The views of a scene show one set of named points, each view turned or mirrored, and shifted as a whole, with a little noise and some points left out.
In the rows, zero is written as 128.

Scene 1
View 1
j783: [ 96 156 101 164 188 107 100 106 115 141 131 137]
j322: [151 123 141  87 166 108  92 131  66 138 121 155]
j756: [125 162 127 111 158  94 123 145  84 129 142 129]
j417: [124 102 126 107 163  91 152 123  49 138 150 120]
j817: [157 155 115 109 134  99 103 151  70 154 140 135]
j625: [172 118 121  88 125  97 119 148  38 156 148 128]
j714: [161 136 116 122 154 121  45 126  84 168 116 164]
j646: [127 154 101 145 158 106  92 126  94 154 134 139]
j219: [152 127  84 153 123 111 103 130  61 180 157 115]
j122: [118  91 127 115 187 100 136 102  53 137 137 132]
j772: [157 175 135  85 150 102  74 157  87 139 118 155]
j439: [144  95 152  65 174  94 134 127  39 123 129 144]
View 2
j817: [ 78 128 114 124 100 126  92 151 132 106 160 143]
j646: [114 147 132 135  93 137  72 137 136 102 123 144]
j417: [100 154 130  92 112 178  87 134 111 150 175 118]
j219: [126 139 108 119 100 114  88 110 109 119 155 172]
j439: [ 86 137 140  77 113 172 112 165 121 149 177  77]
j756: [ 71 145 123 127  99 165  68 147 145 116 158 127]
j322: [ 94 128 145 105 104 137 105 166 134 112 146  98]
j714: [117 121 144 125  88  97 110 155 136  85 113 122]
j625: [ 84 120 114  91 107 123 119 149 108 130 187 134]
j122: [128 161 152  92 114 180  88 132 115 150 149  99]
View 3
j756: [101 131 149 120  90 149 137 144  93 138 136 141]
j122: [ 77  67 118  99  79 132 101 155 115 148 152 168]
j219: [131  90 122  80 103 169 146 123  58 113 150 147]
j772: [107 137 147 101  97 118 165  87 101 154 112 107]
j439: [ 61  93 121 101  80 107 126 128 136 182 124 157]
j417: [ 77  91 121  95  81 135 127 153 105 167 132 181]
j322: [ 94  94 127 102  87 114 135 105 117 147 135 119]
j625: [ 88 101 118  68  92 127 165 103  91 172 117 159]
j783: [111  99 143 132  92 166  99 170  91 103 165 142]
j817: [112 119 132  89 101 141 159 108  81 143 131 133]
j714: [127  83 124  86 103 134 139  78  93 108 144  96]
j646: [124 100 134 102  98 161 131 125  77 109 156 127]
View 4
j714: [163  99 150 130 126  84 117 180 137 112 164 144]
j817: [109 106 133 103 142  92 132 142 132 144 172 144]
j439: [133 112 111  87 185 176 129 130 116 127 156 140]
j417: [ 96 123 120 105 148 162 143 113  91 119 161 148]
j322: [146 102 137 106 166 131 121 149 125 122 165 140]
j772: [137  78 157  97 180  84 113 152 144 146 177 135]
j122: [122 118 134 122 150 179 137 120  84  98 158 147]
j783: [104  90 192 146 133 117 124 102  72 102 170 153]
j219: [ 93 135 120 131  92  90 153 144 120 132 166 153]
j646: [105 114 154 137 113 103 135 128  99 117 166 154]
View 5
j714: [121 155 173  76 202 173  97  90 138 135 181 159]
j219: [114 169 148 116 152 208  91 131 136 169 129 178]
j756: [118 126 126  98 207 157 108 172 119 141 137 158]
j646: [121 145 139  78 191 183  97 135 158 147 138 158]
j417: [129 126 126 112 178 156 138 155 110 128 116 159]
j772: [107 135 153  84 230 147  89 144 108 134 190 161]
j625: [112 158 159 138 166 173 107 145  76 140 155 185]
j322: [126 139 158 101 198 145 125 124 100 118 162 157]
j817: [110 149 146 105 194 174  89 149 110 151 158 174]
j439: [130 130 154 132 180 134 154 138  66 105 144 160]
j783: [134 121 114  74 195 163 128 146 167 134 106 138]
View 6
j122: [136 154 101  68 135 156 110 153  90 114 105 135]
j817: [155 132 142  69 156 120 133 143 157 169 102 114]
j417: [167 145 112  67 136 146 103 152  89 141  91 126]
j714: [ 98 127 134  70 164 126 168 152 185 144 112 135]
j625: [168 111 130  48 151 124 131 166 121 177  83 134]
j772: [130 144 148  23 170 124 141 119 181 169 110 106]
j756: [159 162 135  66 149 139 108 124 144 156 112  97]
j322: [105 146 126  23 168 136 143 125 150 144 105 127]
j219: [164 116 135 124 136 121 139 177 150 158  96 129]
j646: [134 150 136 106 151 136 129 146 169 136 115 114]
j783: [133 187 125 106 137 156 103 128 148 111 125 105]
j439: [138 123  99  12 150 147 122 158  73 141  82 149]

In a view up to two points have been moved. Name them for each view, in the order of its rows, or write none.
view 1 => j783
view 2 => none
view 3 => j219, j772
view 4 => j646
view 5 => j417
view 6 => j322, j439
